Each row is a point on a landscape with many peaks, with its height.
A climber steps from a point to the highest of its 5 nearest points, and stops where none of them is higher. Distance is the straight distance between rows; heights are no part of it.
(313) height 4.96: [123 137 114 134  94 120  88 140 103 125 114 104 146 127 139 110]
(226) height 5.09: [ 95 132 127 116  78  72  77 103 126 165 141  74 175 161 144 167]
(240) height 6.48: [ 97 105 149 140 108 108  84  96  82 124 110 107 158 143 150 146]
(510) height 4.87: [127 133 103 152  97 119  89 134 142 143 101  93 144 101 124  73]
(198) height 3.75: [142 126 110 114 152 168 166 157 163  92 132 139 116 125 117  89]
(128) height 5.23: [ 91  88 161 158 127 143  79 113 104  95  96 101 161 123 128  96]
(127) height 7.19: [140 139 111 100 120 111 125 135  98 124 140 144 132 144 150 180]
(482) height 0.29: [129 119 168 116 161 155 155 136 119  95 151 176 106 126 138 175]
(112) height 1.19: [130 138  82 103 140 144 167 188 159 102 108 145  95 149 128 143]
(317) height 2.19: [164 166 108 160 140 122 153 128 185 146 122 124  92  88  90  33]
(451) height 4.78: [127 148  90  88 105  92 145 170 121 136 134 144 102 144 151 197]
(465) height 1.61: [146 116 152 116 136 134 135 120  77 116 139 155 119 125 145 178]
(335) height 2.28: [119 124 140 103 156 130 174 162 127 111 117 183  76 153 138 220]
(558) height 4.64: [143 154  77  99 112 124 143 172 141 132 119 130 109 140 148 145]
(244) height 4.32: [ 81 119 137 176  86 107  67 127 145 147  90  62 147 106 143  77]
(56) height 4.39: [130 123 113 125 189 166 176 147 205  81 144 130 125 133 110  78]
(45) height 3.53: [147 101 175 141 134 121 135  51  82 233 126 153 140 106 137 197]
(62) height 3.72: [140 160 108 177  97 127 110 131 145 161 109 104 109 101 103  41]
(561) height 6.54: [136 153  83 107  87 102 110 147 127 142 130 108 137 139 139 143]
(233) height 4.62: [117 109 158 118 119  95 127  45  84 234 161 129 141 144 138 205]
(222) height 4.88: [130 111 137 122 186 173 178 149 169  68 152 143 121 144 119 107]
(557) height 4.02: [122 116 131 144 144 159 115 128 141  90 127 118 149 113 100  64]
(518) height 7.66: [145 127 155 109 146 129 168 128  95 135 131 188  94 129 150 216]
(496) height 1.88: [107  81 210 162 144 139 105  71  66 132 112 141 151 116 135 151]
(167) height 2.88: [133 117 142 119 130 136 122 124  94  94 134 142 133 128 134 135]
(410) height 0.22: [123 123 146 102 157 150 165 169 137  92 137 175  91 135 136 174]
(404) height 6.47: [127 118 159 124 171 178 156 145 137  73 164 152 124 136 129 125]
(91) height 3.49: [149 132 113 144 140 154 143 139 169 122 120 115 129 101  91  36]
(381) height 1.00: [139 139  82 106 151 153 174 179 188 100 109 141  96 132 112 110]
(401) height 2.66: [144 144  88 110 120 129 140 170 140 113 126 135 118 129 135 117]
(305) height 6.74: [126 156 101 128  76 110  92 149 128 158 117  81 146 126 141 117]
(190) height 4.45: [126 109 123 133 127 148  98 131 108 104 114 106 147 115 117  97]
(250) height 3.24: [147 171  60 108 103 112 133 178 165 149 119 113  98 121 135 113]
(481) height 4.63: [101 130 139 104 107  63 121  52  96 210 171 118 146 174 127 211]
(225) height 3.25: [ 88  78 206 160 141 148  95  87  76  95 113 131 156 120 131 123]
(375) height 3.76: [151 135 123 158 165 157 169 123 202 118 133 119 126 104  85  38]
(74) height 2.15: [130  98 193 153 138 125 128  70  65 185 124 168 138 110 138 179]
(589) height 2.47: [142 127 122  97 132 133 140 145 106 100 136 155 115 146 138 155]
(207) height 4.49: [137 113 121 128 164 176 156 140 165  78 155 126 139 126 108  68]
(185) height 2.04: [155 150  89 133 121 133 147 154 174 130 121 124 107 104 110  70]
(383) height 7.73: [160 159  80 130 142 134 159 167 196 133 110 130  96 111 107  73]
(138) height 5.02: [101 136 119 158  83 103  65 133 135 153 110  62 150 120 140 110]
(393) height 3.59: [122 112 144 130 132 141 106 121  94  95 131 138 142 124 129 124]
(119) height 5.25: [ 79 114 139 130  92  79  61  95 121 163 122  85 172 153 143 165]
(394) height 3.50: [124 104 177 134 153 161 122 119 102  77 143 145 139 128 118 123]
(92) height 3.33: [145 115 153 114 127 104 144  94  77 163 146 154 120 134 149 207]
(123) height 0.71: [162 192 130 186 150 100 188  97 185 145 123 145  73  96  67  34]
(208) height 3.38: [135 136  96 123 132 143 118 150 139 104 119 124 142 116 119  90]
(243) height 5.57: [112 125 129 109  91  90  89 101  92 145 138 106 160 155 149 173]
(464) height 5.17: [112 139 130 100  93  77  98  91 102 175 158 113 148 177 146 203]

For each start below, name the point where the climber stops.
(558) | (127)
(375) | (404)
(464) | (127)
(198) | (404)

Call two points neighbours if one is among the 5 nearest of the other. Go from one point of each pair to the other, from neighbour to neighbour, staying as high as possible. Name the lowest point that can't be avoided.
(305) and (240) | (243)
(305) and (518) | (92)
(127) and (305) | (561)
(404) and (127) | (557)
